Each row is a point on a landscape with many valleys, with its height.
From any point a ball takes the steepest step (drop divided by distance) to one of its 2 nearest points. It stops when none of these is lower. Distance is the straight distance between rows; heights are no part of it.
Q915: 116,99,171,94,103,94,95,131,122,133,126,155,113,102,104,159,119,157,111,137,167,138,137,115,150,127,122,159,141,135,99,100  h=31.7
Q445: 117,97,126,131,133,145,104,145,169,128,149,116,140,161,116,100,103,106,113,144,81,111,163,113,164,104,110,116,158,121,137,87  h=52.5
Q484: 122,114,169,143,161,145,121,97,145,158,130,102,114,171,88,139,113,142,113,131,187,130,156,115,143,139,112,172,139,111,134,123  h=66.0
Q635: 129,124,113,145,166,113,135,160,109,155,133,119,103,116,112,121,122,88,135,120,127,131,118,140,69,130,157,142,122,182,144,155  h=53.2
Q467: 112,129,149,93,140,71,171,125,129,104,139,166,118,113,143,130,142,64,123,164,118,80,121,84,96,116,143,107,125,132,144,181  h=62.1
Q694: 110,102,131,143,124,118,162,142,121,115,162,139,135,90,117,149,139,150,128,122,170,128,130,118,115,163,131,152,127,153,123,100  h=22.1
Q498: 71,118,179,88,102,131,164,97,97,124,151,134,152,96,137,129,160,133,150,121,145,91,132,138,138,124,120,103,142,178,137,120  h=71.6
Q610: 142,198,137,154,134,135,87,80,127,130,96,110,119,166,152,108,120,143,125,131,112,161,85,126,127,149,123,96,131,98,145,161  h=54.4
Q569: 139,137,122,174,118,149,106,148,133,102,119,81,123,124,138,117,96,126,127,140,178,155,106,132,109,157,126,118,80,78,145,124  h=23.3
Q478: 135,124,168,90,83,136,88,128,119,140,90,122,118,105,107,157,106,163,131,121,181,145,144,129,151,121,135,161,134,123,112,94  h=37.7
Q765: 143,102,154,121,159,120,108,99,134,174,121,135,105,173,93,140,128,133,115,146,144,138,180,126,146,133,112,197,133,116,112,133  h=63.7
Q341: 151,96,141,136,150,123,110,139,126,152,103,124,101,139,109,118,123,103,122,126,132,149,164,139,138,129,120,179,117,109,114,130  h=61.5
Q814: 142,110,124,166,129,132,99,159,153,117,118,99,134,121,136,86,115,88,126,126,92,169,128,150,159,147,109,131,104,104,140,107  h=85.5
Q506: 123,117,89,136,130,122,149,128,127,144,166,126,135,128,138,132,154,144,108,140,110,113,130,135,124,124,113,125,118,138,111,113  h=59.4
Q183: 133,129,151,89,98,98,132,115,116,123,126,178,126,95,149,150,154,145,117,133,113,127,107,125,149,126,113,134,127,124,83,144  h=63.2
Q827: 151,139,77,138,141,129,154,150,145,106,99,137,110,123,116,145,104,116,126,102,126,130,138,121,99,132,161,136,104,95,134,163  h=77.9
Q440: 136,129,87,130,141,137,105,148,154,158,117,141,105,151,93,116,99,99,107,133,96,135,127,108,104,107,132,107,145,145,153,116  h=29.4
Q322: 155,124,149,81,85,131,73,153,117,151,93,108,126,127,99,156,102,136,127,121,138,120,143,134,146,85,146,146,155,125,100,108  h=43.2
Q680: 131,119,181,156,160,119,125,117,120,118,133,101,138,135,158,109,138,117,137,108,124,148,128,167,187,158,98,170,132,118,111,147  h=67.8
Q790: 138,110,142,106,103,148,99,145,145,143,119,113,138,152,116,130,102,120,126,136,123,112,155,115,157,88,131,121,157,123,120,91  h=48.3
Q169: 108,114,129,136,123,124,161,111,174,106,113,184,126,129,104,129,113,139,121,134,166,138,144,90,124,150,117,123,123,95,161,104  h=76.0
Q218: 116,125,82,150,152,145,148,123,117,141,166,103,144,146,131,117,153,136,129,125,113,125,114,139,101,139,124,103,120,168,144,105  h=57.9
Q92: 149,155,136,138,92,149,90,96,127,121,130,107,143,141,166,135,124,170,116,123,114,137,95,131,148,122,112,109,116,74,100,122  h=26.9
Q49: 129,110,118,129,108,124,134,139,118,106,151,129,169,121,164,121,157,151,157,165,152,118,131,139,133,134,117,113,135,154,127,78  h=38.0
Q226: 149,179,81,122,128,134,123,144,115,120,86,131,84,108,124,155,104,133,125,81,114,147,118,133,107,128,163,148,101,105,114,196  h=79.5
Q216: 121,148,150,108,139,110,143,132,98,121,161,134,145,120,153,153,161,143,144,117,126,94,121,148,145,115,155,130,176,180,110,145  h=35.3
Q371: 113,100,168,132,133,161,155,83,161,115,89,113,126,159,89,123,124,152,145,109,185,127,165,114,152,134,109,146,120,83,164,101  h=70.5
Q596: 138,166,140,158,135,123,75,123,129,142,134,123,124,132,157,99,110,126,113,120,77,174,81,130,146,150,103,113,131,131,118,143  h=51.2
Q832: 98,134,115,107,136,91,171,115,145,97,145,172,120,123,141,133,139,103,117,152,130,87,108,80,86,127,136,87,134,112,161,152  h=57.8
Q301: 125,121,153,106,113,112,120,97,125,165,135,173,122,135,138,96,165,132,111,163,79,162,125,131,152,136,91,127,112,140,93,121  h=62.9
Q456: 154,133,114,144,147,116,100,138,120,146,159,113,120,136,141,138,139,152,102,145,118,131,114,132,130,126,123,149,137,123,100,140  h=60.9
Q460: 144,130,124,146,123,109,106,145,121,116,119,145,148,113,143,121,127,150,145,135,131,164,129,157,141,152,125,157,142,147,118,102  h=46.3
Q357: 126,124,137,109,94,108,129,133,116,133,154,151,134,109,157,111,159,118,121,158,83,139,115,141,153,123,101,112,119,136,92,128  h=61.4
Q563: 125,123,136,163,103,135,104,153,129,87,141,95,147,107,168,119,124,107,134,162,165,136,89,134,113,146,127,99,87,77,149,131  h=28.5
Q316: 157,107,104,143,162,130,134,165,136,135,115,107,120,143,132,90,123,57,155,146,93,105,154,140,111,104,146,127,110,113,141,158  h=73.8
Q191: 103,129,168,98,134,101,158,86,110,137,142,168,123,107,140,135,154,145,127,111,121,115,114,131,151,145,115,151,132,145,95,160  h=65.0
Q891: 115,110,123,138,144,104,144,142,163,98,125,171,112,109,107,125,101,103,117,162,141,140,141,88,105,147,131,135,125,121,155,127  h=78.8
Q55: 156,142,130,131,120,143,90,155,111,121,151,67,158,132,157,145,128,125,154,145,148,94,113,151,128,92,146,108,153,112,122,129  h=24.4
Q911: 129,191,122,141,125,133,108,79,134,134,113,114,102,169,148,148,121,175,106,135,157,144,91,109,119,146,129,104,130,95,150,157  h=56.0
Q670: 132,140,132,186,129,148,84,140,118,121,135,68,127,139,136,123,120,159,111,143,158,170,108,138,133,157,111,151,116,104,131,115  h=18.0
Q943: 145,148,78,115,150,131,121,144,148,135,122,125,121,169,115,140,110,125,116,130,114,97,129,111,110,94,157,109,156,140,161,139  h=23.0
Q312: 143,122,117,134,143,96,128,153,123,138,140,115,131,149,153,88,158,78,142,217,100,128,136,135,106,119,126,101,124,148,133,132  h=69.5
Q123: 134,115,133,137,148,128,149,143,114,140,129,103,133,133,140,88,138,54,145,163,115,107,130,141,94,119,134,106,96,140,143,149  h=71.5
Q502: 125,120,154,149,128,134,120,118,120,144,129,116,129,121,139,111,142,116,123,97,91,160,121,161,179,153,103,149,125,140,115,122  h=66.4
Q192: 112,171,147,76,95,135,106,137,113,136,104,142,110,103,123,155,110,129,120,85,129,118,88,130,116,102,158,96,143,149,134,151  h=57.5
Q939: 143,140,69,124,115,133,98,169,121,149,113,122,105,120,117,124,116,114,114,130,97,132,109,129,98,98,144,115,116,144,126,131  h=23.7
Q397: 151,135,94,98,141,108,154,151,107,125,130,156,126,110,133,153,141,130,149,108,115,101,148,140,100,114,167,143,148,161,126,156  h=44.7
Q110: 119,114,146,110,138,124,163,117,126,142,112,145,149,129,115,121,142,126,171,112,150,113,163,139,112,121,146,135,148,172,156,103  h=35.9
Q120: 128,105,108,132,130,97,112,165,148,114,121,165,123,114,118,105,106,87,120,160,98,148,141,114,116,126,122,125,122,129,137,108  h=81.5
Q925: 90,119,179,113,124,152,155,99,108,127,132,109,131,105,109,135,137,129,141,97,173,107,119,140,119,124,124,123,128,143,135,119  h=68.8
Q352: 152,168,121,137,107,172,97,80,117,136,103,85,123,157,143,143,116,182,131,108,140,149,112,134,155,127,117,135,109,71,111,143  h=24.5
Q766: 130,166,154,172,143,134,74,98,140,136,111,112,109,151,133,119,96,131,105,125,121,174,82,116,144,164,106,114,124,101,137,139  h=52.8
Q327: 134,109,100,168,171,138,161,149,125,145,159,99,120,128,110,119,133,98,133,118,112,118,134,143,96,128,139,130,123,160,140,143  h=55.8
Q656: 143,138,74,160,156,162,153,124,126,131,113,113,126,133,124,110,133,127,143,72,91,144,140,153,132,136,136,131,101,127,132,143  h=18.6
Q379: 118,93,132,131,101,146,139,111,171,98,94,137,130,132,101,111,110,140,129,124,181,143,155,106,138,144,104,121,103,72,158,83  h=73.4
Q76: 137,122,149,123,133,96,100,135,137,131,125,147,131,154,158,80,133,78,131,219,75,143,142,126,150,121,103,104,122,134,122,132  h=66.9
Q58: 84,111,164,91,109,113,180,115,87,118,161,134,135,84,141,140,161,121,131,134,149,82,110,124,116,121,118,113,112,143,97,139  h=70.0
Q835: 98,100,159,119,153,137,160,138,143,122,120,130,138,134,68,123,126,100,145,93,138,115,184,117,123,123,136,163,148,172,154,99  h=44.8
Q112: 151,161,84,102,119,141,147,103,124,142,95,134,91,134,102,168,111,149,125,77,149,120,133,122,112,117,164,137,113,99,119,179  h=81.0
Q114: 104,118,167,135,127,166,127,99,116,137,128,102,151,126,138,109,148,140,143,92,117,142,113,166,171,138,105,110,122,149,123,111  h=64.9
Q631: 76,121,155,74,112,97,185,126,110,119,148,155,127,92,122,146,158,93,110,155,131,69,131,86,92,112,126,114,120,134,123,152  h=66.8
Q960: 105,139,129,109,101,142,110,146,111,129,141,111,141,104,120,151,116,133,123,111,142,119,97,131,120,105,139,94,145,163,138,113  h=60.8
Q353: 131,128,105,106,154,85,145,163,101,148,138,152,111,127,121,129,148,97,139,133,110,113,129,133,87,116,173,137,152,200,137,163  h=49.2
Q437: 164,129,97,139,157,119,137,147,160,123,113,148,116,137,135,122,106,81,124,126,101,112,141,124,126,117,143,137,126,87,134,174  h=76.1
Q881: 161,126,87,122,128,156,137,114,148,129,109,115,143,175,141,121,130,158,137,155,153,102,153,129,121,102,133,109,113,75,147,108  h=7.0
Q454: 123,95,145,141,125,144,134,149,142,120,103,124,112,111,97,116,100,98,122,106,141,143,156,129,142,140,127,158,112,105,136,118  h=58.4
Q507: 107,94,145,130,143,150,129,146,164,124,129,111,136,136,81,101,103,97,116,109,115,122,186,116,157,119,111,151,150,142,146,85  h=52.7
Q444: 137,158,116,177,124,153,107,92,123,122,127,71,138,151,152,134,125,193,123,114,158,163,115,137,146,160,125,150,124,92,122,132  h=21.7
Q979: 132,121,133,93,124,119,173,132,96,120,150,157,151,93,138,156,156,144,149,95,135,84,148,144,119,116,162,134,155,179,108,142  h=40.0
Q586: 134,140,130,108,97,122,124,133,107,104,109,154,154,105,152,137,145,169,156,125,144,132,129,150,143,125,140,129,136,143,123,96  h=42.6
Q824: 116,117,155,134,152,146,145,76,160,136,115,128,122,168,110,126,113,131,116,129,149,122,146,109,143,138,103,138,137,106,151,125  h=68.0
Q130: 112,162,122,151,132,146,129,96,157,96,117,130,120,136,136,144,105,147,122,119,164,134,81,96,126,150,132,83,120,93,167,150  h=58.2
Q93: 161,124,78,135,101,148,108,125,123,144,125,92,150,158,148,138,148,185,131,166,151,117,138,139,122,106,123,137,120,94,114,93  h=14.0
Q260: 131,162,85,161,137,137,131,121,136,94,133,123,141,129,149,144,111,173,124,101,132,134,107,130,129,148,129,122,134,113,135,133  h=24.8
Q805: 160,130,78,114,126,133,111,123,158,135,111,148,127,177,123,135,126,153,115,163,115,110,134,98,107,104,126,101,137,102,140,115  h=15.2
Q262: 84,94,192,128,112,159,180,106,106,129,117,126,125,98,83,123,143,126,158,85,189,132,163,123,116,147,124,142,111,145,137,99  h=65.6
Q994: 133,112,132,131,118,116,95,153,154,114,95,147,124,118,127,79,94,78,132,130,78,167,135,124,158,130,119,120,116,113,125,113  h=83.8
Q81: 129,136,73,166,155,156,164,122,123,103,161,118,139,122,132,137,129,163,122,77,96,126,116,136,131,150,125,130,124,137,122,136  h=21.8
Q64: 111,91,162,133,120,141,168,108,126,123,100,132,114,109,86,128,132,111,150,91,168,137,168,131,128,147,131,164,96,107,134,136  h=62.0
Q606: 155,143,68,123,123,137,126,152,110,165,111,116,114,130,133,130,144,140,133,116,111,145,132,161,104,118,148,137,107,145,116,138  h=19.0
Q540: 92,106,140,107,130,102,132,150,114,137,141,159,107,94,91,159,127,144,117,118,163,138,146,111,121,138,131,169,138,169,117,111  h=23.5
Q281: 127,133,111,87,118,129,127,139,133,147,115,153,112,115,92,158,109,132,105,97,118,114,120,117,109,94,157,127,146,146,130,137  h=53.7
Q705: 110,120,148,115,96,157,121,134,115,122,146,112,151,114,129,124,127,128,128,104,111,131,96,143,154,113,110,93,122,138,113,102  h=63.1
Q264: 143,116,160,109,108,98,90,124,144,156,135,168,129,141,139,94,131,108,118,193,60,156,140,117,151,127,89,115,121,108,87,123  h=64.6
Q71: 126,138,107,100,117,83,144,128,142,110,131,186,115,122,133,145,126,123,107,145,116,92,111,101,110,124,150,111,143,102,131,159  h=54.3
Q155: 144,146,134,133,124,126,106,158,111,125,169,102,155,131,163,140,147,121,140,136,106,103,115,156,154,99,150,112,169,164,107,135  h=30.3
Q325: 144,186,112,154,115,131,98,117,128,98,158,105,148,132,165,157,122,187,97,122,124,131,78,113,134,141,125,118,148,90,109,137  h=28.0
Q237: 118,102,144,160,157,119,180,125,114,113,147,117,143,119,128,124,145,136,169,113,160,117,148,128,110,148,137,148,139,162,135,109  h=28.6
Q295: 149,151,137,145,128,105,70,149,122,125,124,147,144,120,150,117,118,141,130,135,85,175,115,134,153,147,119,130,165,151,115,119  h=49.1
Q455: 127,124,105,93,109,119,158,133,141,120,112,168,125,112,104,158,130,147,123,121,133,107,144,110,108,115,143,126,128,119,129,126  h=50.0
Q854: 85,128,167,123,165,106,168,94,127,118,163,156,135,127,130,132,143,108,119,132,105,112,121,109,149,140,95,123,142,153,128,151  h=67.1
Q215: 144,145,110,129,105,152,99,125,100,146,157,76,147,152,150,149,147,172,135,152,157,111,109,149,125,104,130,121,142,130,114,103  h=18.7
Q866: 112,123,147,128,161,116,160,113,132,122,143,133,125,132,138,105,142,83,133,151,115,110,124,126,111,129,120,109,123,148,139,148  h=69.3
Q289: 127,123,118,143,124,132,123,147,110,105,148,113,156,109,161,129,135,127,144,153,146,119,109,143,103,135,136,104,110,128,130,109  h=33.9
Q811: 130,124,80,136,133,139,142,139,123,156,124,143,109,114,106,120,133,129,117,89,87,161,128,143,113,136,124,146,94,158,120,134  h=14.7

Where does a ball stop that starts at each point below?
Q994: Q454
Q814: Q455
Q506: Q881
Q680: Q455
Q112: Q357
Q911: Q670
Q226: Q357
